Points, in no order, along strands that fork, close into loops and pass close to each other.
Points whose rows are less than 45.4 apart are linked; no others are. Some points are linked to none.
Kapi: [ -6  -4  -1 -29  -5 -16 -17  13 -25 -13 -10   8 -10 -23   9  -2 -26   4
 -17  11 -15  17  -8  -5  -8 -16   7  10  -7]
rab: [ 12 -15  -5  12  -3  14 -13   2  -7  -8  11   0 -27 -14  13  -3  -5  10
   2  -1 -10   6   3   9 -10  -4 -10  24  -6]
Mulu: [-17  26   5 -33  -4  14 -12  -5 -11   1  10  15 -10  10  -6  -3  -9  -2
  10  -4   7  26  13  -9 -23 -13   8  18 -14]
Norum: [  7  26   2 -14 -11   2   6   7 -12 -12   4  10  42   9  -5   1 -13  19
  -4 -22  25   9   2 -14 -21 -10   1   3 -11]
tomo: [  6 -19   2  12 -17 -13   4   4  18  -8  -7 -10  14  -6  -4 -15  13  -7
 -10  10  -4 -19 -21  15  37  20   9 -23  21]
Redor: [ -8  27  14 -35   7  10   0  -5  -2   4   6  11  -4  13 -16  -1  -8 -12
   7  -6  -2  24  16 -13 -26 -10   5  10 -15]
bidi: [ 19  26 -13  20  16   7  -7   1  20   2   2   6  32   7 -28  15   8   9
  14   4  20 -10  10  -8   1  16   5  -9   8]
Razop: [ -2   7  -4 -13 -15  24 -19 -14 -26  -2   7  12 -20   6  10 -10   6   4
  15   4  -6  33  14   6 -28  -7  -3  18 -11]
boko: [ -3   5  11  -3  22   1  13   8   7  11 -19  -9  17  16 -11  10   5 -11
  -1  -1   7  -7  -1 -17  -2  -2  -1 -13  -1]
Kisi: [-16 -20   7  13  17  15   6 -14  11  10   5 -10 -33  14  -4  -4  12 -14
 -12   7  -5  -3   1  -9 -23   4   5  -4 -10]
nor: [ 25   2   6   2   7 -14 -10  26   2 -36   4 -12  -9 -10  -1 -15   3  -7
  -7  14  -5 -17 -16  -9  12  -8   0 -21  16]
kes: [-15 -10   1  15  13  18  -5 -21  19  21  10  -9 -19   8  -4  12  16  11
  24 -10  10 -10   4  -6  -9  -1   6   4  -6]
Vupu: [  3   9   5  -6  -6 -22   7   0 -15  -9 -12  -4   9 -20   7   7   0   8
 -10  -5  -2  -6 -12   4  12   4  -7  -5   1]
ker: [ 10  16  -4  -1  -2  14  -5  14   0   7   5   8  16   0  -2   2  -8   1
   2  -3  -1   9   8  -1 -17  -2 -11  12  -6]
zuvo: [ 14  23  -7  16  11   4  -3   3  16   4   4   9  41  10 -24  10   0   2
   9  -3  27  -7   7 -13  -8  -4   4  -8   2]
Gupo: [ -7  -3  -1  17   9  -5   9  -1  23  14 -17 -15  -4  21 -10  10   7 -31
   4  12  -4 -23  -6 -12  27  21  17   1   9]
nese: [ 26 -11  -9   1 -11  21 -16   7 -20 -14   8  14 -13 -13  22  -8  -4   4
   2   7 -11  10   5  19  -7  -5 -10  24   0]
reka: [  8  13  -1  -3   2  21 -10   7  11  15  10  10   0   7 -12   1  -1  -3
  10   0  -4   8  17  -4 -23  -6  -6  14  -9]
tulu: [-20  -3   5  -5 -17  -9  28 -16   2  31   1  -1  28   1  14  12   5  18
  12 -21   6   3   2  11  11   6  -7  -1   7]
Narez: [ 18  -4   2   4  -9 -22  -6  11   5 -27   2  -8   4 -11   2  -8   9 -14
 -11  13   3 -20 -21   1  20   0  -2 -27  21]
vemas: [-13   4  12 -14   9  20   9  -7   9  16   7  -1  -2   6   0   8  -4  12
  10 -15   5   8  10 -13 -15 -10  -5   8 -16]
tofo: [  6  24   0  -1  -8  -5   7   1  -8  -2   3  15  38   6  -3  11  -4   8
   1 -20  29  -1  -4  -3 -12  -1  -7   0  -5]
libes: [  7  21  -6 -21 -17   9 -13  12 -21  -8   2  11  22 -12   9  -3 -17  13
  -4  -8   1  23   3  -3 -16  -5   0  17  -6]
dav: [  9  -3   2  12  -1 -20   5  -8  14  -8  -6  -1  40  -1 -15  -4  16  -2
  -6  15  30 -11  -1   5  19   2  -2 -23  20]
totaf: [ 21  -8  -7   2  -6  30 -15 -14 -23  -8  -1  24 -10 -11  19 -15   8   5
   8   3 -16  26  12  18 -14 -10 -14  17   5]
bim: [-23 -15   3  16   7  -5  14  -3  12  24 -12 -18  -7  25   5  13  14 -25
   9   6  -4 -18  -3  -9  14  13  12   6   0]
fav: [  3   5 -16   8   1  -5   1   2   3  10   2   4   6 -10   1  13   2   8
  11 -14   4  -9  -5   3   9   0 -12   5   1]
Fakov: [-10  -2   5   1  -5 -19  18   1  -3  14 -19 -12  12   5   4   6  15  -7
   2  -4   1 -10  -9   4  19   6  -6  -8   6]
defe: [ 11   4 -10 -12  -9  24 -25 -11 -31 -11  -2  28 -22   8  13 -15  11  -6
  16   5 -18  22  10  13 -24  -9  -9  18   0]
rarir: [ -8 -17  11  14 -19 -20  15   4   9  -1 -13 -10  46  -8   8  -4   9  12
 -11   4  12  -7 -12  18  24  13  -5 -14  12]
musum: [-22 -14   7  19   0   9   8 -31   3  20   4 -10 -20  11   6  13  20  13
  27 -20   9 -12   0   2  -1   2   1  -1  -4]
tufu: [ 38  -8 -13   9  -2  24 -18  26   5  -9  17  23  -3  -6   2 -12  -6   5
  13  13 -13 -11   6  11   8  -1  -3  -1  12]
Gupuf: [ 16  -5  -1   4   7 -11  -1  24  -2 -27   4 -11 -21 -12  12 -10  -3  -9
 -14  12 -19 -14 -16   0  20  -8   1 -14   4]
Nena: [ 13  -3 -22  25  14   9 -12   0  20   2  13  -1 -12  -3 -11   5  -2   5
  16   3  -1 -14   6   4  18   9   5   4   5]
rogeg: [  5  -1  -5  -4  -5  -5  -5   8  -8 -13   5   1 -16 -22  14   1 -14  12
  -4   1 -13   7  -1   3  -4  -5  -4  19  -3]
gifik: [ -4 -24   8  13 -28 -16  15   8   7  -3 -15 -17  17  -5  10  -9  12  -9
 -10  13 -12 -22 -14  13  33  14   5 -11  12]
bef: [ -5  -7 -13  23  19   5  -3 -16  21  17   5  -7 -15   3 -10   8  11   7
  20  -8   4 -11   6  -1  10   7   1   6   1]
Nilu: [ 12   3  15  -8 -19 -31   2   7  -7 -24  -9  -4  14 -12  10 -10  11  -8
 -15  11  17 -16 -13   5  12   2  -5 -19  17]
Viv: [  9  17  -5   8 -18 -17  11  -6  -5  -2   7  14  44  -7  -2   7   0  13
  -1 -12  25   1  -8  10  -5   3 -13  -5   7]
rimob: [  6  -5 -16  21  28   1  -8   2  25   1   5  -6 -21   1  -9  -3   0 -10
   2   4  -8 -17  -4   3  31   8   6 -13   6]
Vunut: [ -3 -12  -7  22  13   1   1  -4  21  14  -8  -9 -16  11  -3  -5   8 -20
  -2   7  -6 -21 -10   2  33  12  11  -8   8]
kemid: [ -1 -15  14  12  -9 -21   0  -3  22  -2 -15 -10  45   7  -3  -6  14  -1
  -8  15  22 -15  -4  11  21   9  -1 -18  18]
mubuf: [ -4 -11   3   0  -4 -16   1   5 -18 -10 -11  -7 -30 -12  28  -1   3  -2
 -17  -5 -12  -8  -6   6  20   1  -1   8  -7]
miki: [ 11 -12   2   1   7  -4  -5  20  -5 -20   4  -8 -34 -11   9  -7  -9  -5
 -19  14 -22  -3  -2   1   6  -4   0  -2  -7]
Zuz: [-11  10  -6 -36  -6  -8 -16  10 -19  -6  -2  12  -2 -10  -6  -9 -27   1
  -9  10  -5  26  -1 -10 -19 -16   3  15 -10]
vaga: [ -3  11  -3  -2 -22 -13  22  -7  -4  18   6   5  39  -7  13  10   1  21
   5 -21  14   1  -9  13   2   6  -9  -7   2]
Vaze: [ -8 -15   1  11  31  14   5 -12  27  19   6  -6 -26  11 -10  -4   8 -11
   6  13  -3  -1   7  -7 -20   0   6  -3 -10]
tagen: [-15  14  11 -18 -10  -1  30 -11  -5  21   1   1  26  16  12  19  -3  16
  14 -27  19   7   4   0  12  -1  -4  -1  -4]
Fiz: [-11 -17  -1 -10   3  -9 -13   1 -20 -11  -3   1 -40 -13  13  -5  -9   1
 -22  10 -15  13   0   0 -13  -5   9   9 -12]
setul: [  5  24   3 -10  14  21  -2   6  12  18   7  13  14  13 -35   1  -7 -15
  16  -1  -4  11  17  -8 -27  -4  -1   6  -5]
radep: [ 26  13  -9  16  12  20 -17  20  18   6   3  15  21   6 -25   5  -3   1
  11  10   1   4  14   1 -15  -1   0   5   0]
ser: [ 22   3   2 -19 -11  -2 -14  29 -22 -31   1  13  -3 -24  -4  -8 -21   6
  -8  21 -18  10  -2   5 -11 -11  -1   3   9]
madab: [-16 -25  -9  25   0 -11   7 -16  15  16  -7 -14 -15  12   3 -10  14 -10
  -3   6  -9 -18   1  10  36  20   9  -7  13]
ris: [ 11  18  -3 -10 -12  23 -13  12 -10   4   3  16  18  -3  16  -4  -5   7
   3 -11  -4  25  10   3 -15  -9  -9  15  -7]
dufur: [ -7  18  -4 -37 -14   2 -15   8 -24  -3   4  12  16 -11   1  -8 -26   8
  -6 -11   1  29   1  -5 -24 -12   7  17  -9]
fuvot: [ -9 -25  -4  21   5   7  -6 -12  -9 -13  15 -10 -54   4  -3  -9 -10   0
 -10   5 -17   9  -2   8 -19   0  -5   1  -2]
milof: [ -4   3  10  -6  -6 -19   3   4 -18  -9 -19  -7  -8 -10  19   2  -1   0
 -14  -4  -7 -11 -11  -4  11   0   0  -1  -4]
fipu: [-21 -24  -9  26   7  -9   9 -20   4  10  -3  -7 -27   3  12  -7  17  -6
   2  -6  -4 -15  -8  13  19   8   1  -5   5]
Fek: [  9   5   9  -5 -13 -26   7  -2  -6 -16  -6  -2  19 -13   2   2   9   1
  -9  -2  11  -5 -13  11  14   1 -12 -18  12]
Gomi: [ -2 -10  -3 -11   8 -13 -15   5 -18 -13  -3   6 -42  -2   2 -10 -15 -14
 -20  22 -24  20   6  -4 -11  -9   5   7  -6]
Zik: [  0  -8  -6  17  18  21  -7 -14  18  12  16  -5 -27   8 -18  -3   5  -5
  15  12  -7   3   9   2 -19   0   3   8  -9]
fotap: [ 25  16 -14  20  14  -9  -4  -8  25  -7   2   4  27   4 -30  10  10   5
   6  12  20 -12   3  -1  15  14   5 -19  13]
Podat: [ 16   2  -7  13   3 -15   0  -5  29 -12  -5  -3  22  -3 -21   2  14  -3
  -6  14  16 -11  -7   5  27  17   0 -30  20]
mes: [-12   6   1  -4  -3   6   6  -8   3  16   2   0   3  -2  11  17   5   8
  16 -19   9  -6   8  -7  -1  -3 -10   8  -6]
tob: [ -6  -5 -12   9   1 -12  13  -8   7  12  -2  -5   6  -7  -2   4   7   2
   4  -8  -2 -10  -3   9  24  11  -7 -11   9]
miz: [-25 -21  11  15  16   8   7  -7  16  17  -9 -13 -21  29   9   7  10 -26
   2   0  -4 -15   0 -10   1  11  19   5  -5]
ralal: [  4 -18  -9  20   3  17  -8  -7  -2   0  19  -5 -40   8  -9  -4  -5  -4
   7  12  -9   6   4   8 -26   0  -5  10  -1]
Niva: [ -5  25   6 -35 -12  14   2   7  -9  -1  12  10  33  10  -2   2 -23  12
  -5 -22  16  18  11 -16 -20 -11   9  11 -12]
lufuf: [-10 -19   6   6 -25 -15  22   1   0   4 -15 -15  20 -17  11  -3   9   9
 -11   2  -8 -11 -14  23  28  14  -3 -11   8]
sumud: [ -5   8  11  -8  20   9  10   4   4  13  -6  -5   5   4  -5   4  -2  -1
  -2  -6  -2  -2   9 -23  -9  -7  -5   1  -9]
moda: [ -7  15   8 -21   1  -1   2   2 -13   0 -11  -1  13  -5   8   3 -17  11
 -11 -14  -2   8  -4 -19  -9  -9   0   6 -10]
seli: [-16 -26   6  19  13  13   2 -14   0   2   6 -15 -49  11  -1  -4   4  -9
 -17   3 -11   2  -1   3 -26   4   4  -3  -6]
mepo: [-12 -13  -3   1   2 -12  -5  -2 -10 -13  -5  -9 -34 -12  20  -2  -5  11
 -15  -4 -14   3  -6   2  -2  -4   4  12  -8]
Pimu: [ 12  -6  -6   4  -8 -14   0   9  11 -12   5  -8   5 -11  -6 -10   8  -7
  -4  13   0 -17 -26   7  34   8   0 -30  21]
baga: [-16  14  14 -39  -6  15  16  -5 -10   2   5   8  22  13   4  11 -16  18
   0 -25  18  12  12 -20  -9 -10  10   9 -16]
diti: [ 10  -1   4 -25  -6 -12 -12  19 -23 -29  -5   6 -10 -26  -1  -4 -25   5
 -13  18 -16  11  -8  -1  -5 -14   5  -4  -3]
pafol: [  6 -15  -1   5  15  -4  -3  13  -5 -12   5  -4 -41   3  -8 -12  -4 -19
 -21  18 -19   6   4   0  -3  -3   4   0  -7]
Kebif: [-11  15  10 -23  -2   3  20  -2 -11   7   1   8  27  13   6  18  -9  14
   4 -30  18   4   5 -14   1  -9   2   0  -6]
ran: [-11  12   3 -27 -15  13 -12  -8 -16   2  14   6 -14  -5   5  -2  -8   4
  10  -1   0  30  13  -4 -24 -11   3  22 -17]
Vomu: [-28 -26   2  20   3  -2  11 -28  -1  12  -4 -14 -22  13  10   4  21   5
  11 -13  -3  -9   2   3   5   7   2   0  -3]
Sos: [  2  27  11 -23  15   6   5  -2   4   4   3   6   6   9 -29  -5 -11 -21
   8  -2  -5  13  14 -16 -31 -10  -3   1 -10]
Bipon: [ -7   5   6   4   9  -9  12   0   5  12 -21  -9  26  13  -8   8   4 -13
   4  -1  13 -15  -4  -6  11   7  -2 -15  10]

A piece is two or more points that can be reached from each other along the links. Count, over all rows, the pieces, the separate loops (a circle has one, a figure eight two, a Y none), the forks (points with three links) and the tips (points with one).
pieces -> 5
loops -> 5
forks -> 3
tips -> 3

A fork is a point with three links, a tip a point with one. Leave the first point through the second and follow the links. Name the first fork or tip that comes.
zuvo; bidi -> Narez
ker; ris -> ser
Kapi; Zuz -> mepo
fipu; Vomu -> Vunut
Narez; Pimu -> zuvo

How many points has the smallest loop of links through each point below? Write - if it is on no loop.
mubuf -> 13
Bipon -> 8
Vaze -> 6
vaga -> 9
rimob -> 9
gifik -> -

Name the points in between on the shortest way along the links from the first point to the second, in order.
Fek; ris -> Vupu milof mubuf mepo rogeg rab nese totaf defe Razop ran Mulu Redor Sos setul reka ker
gifik; Gomi -> tomo Pimu Narez nor Gupuf miki pafol
miki; zuvo -> Gupuf nor Narez Pimu tomo gifik lufuf rarir kemid dav Podat fotap bidi
ser; setul -> diti Kapi Zuz dufur libes ris ker reka
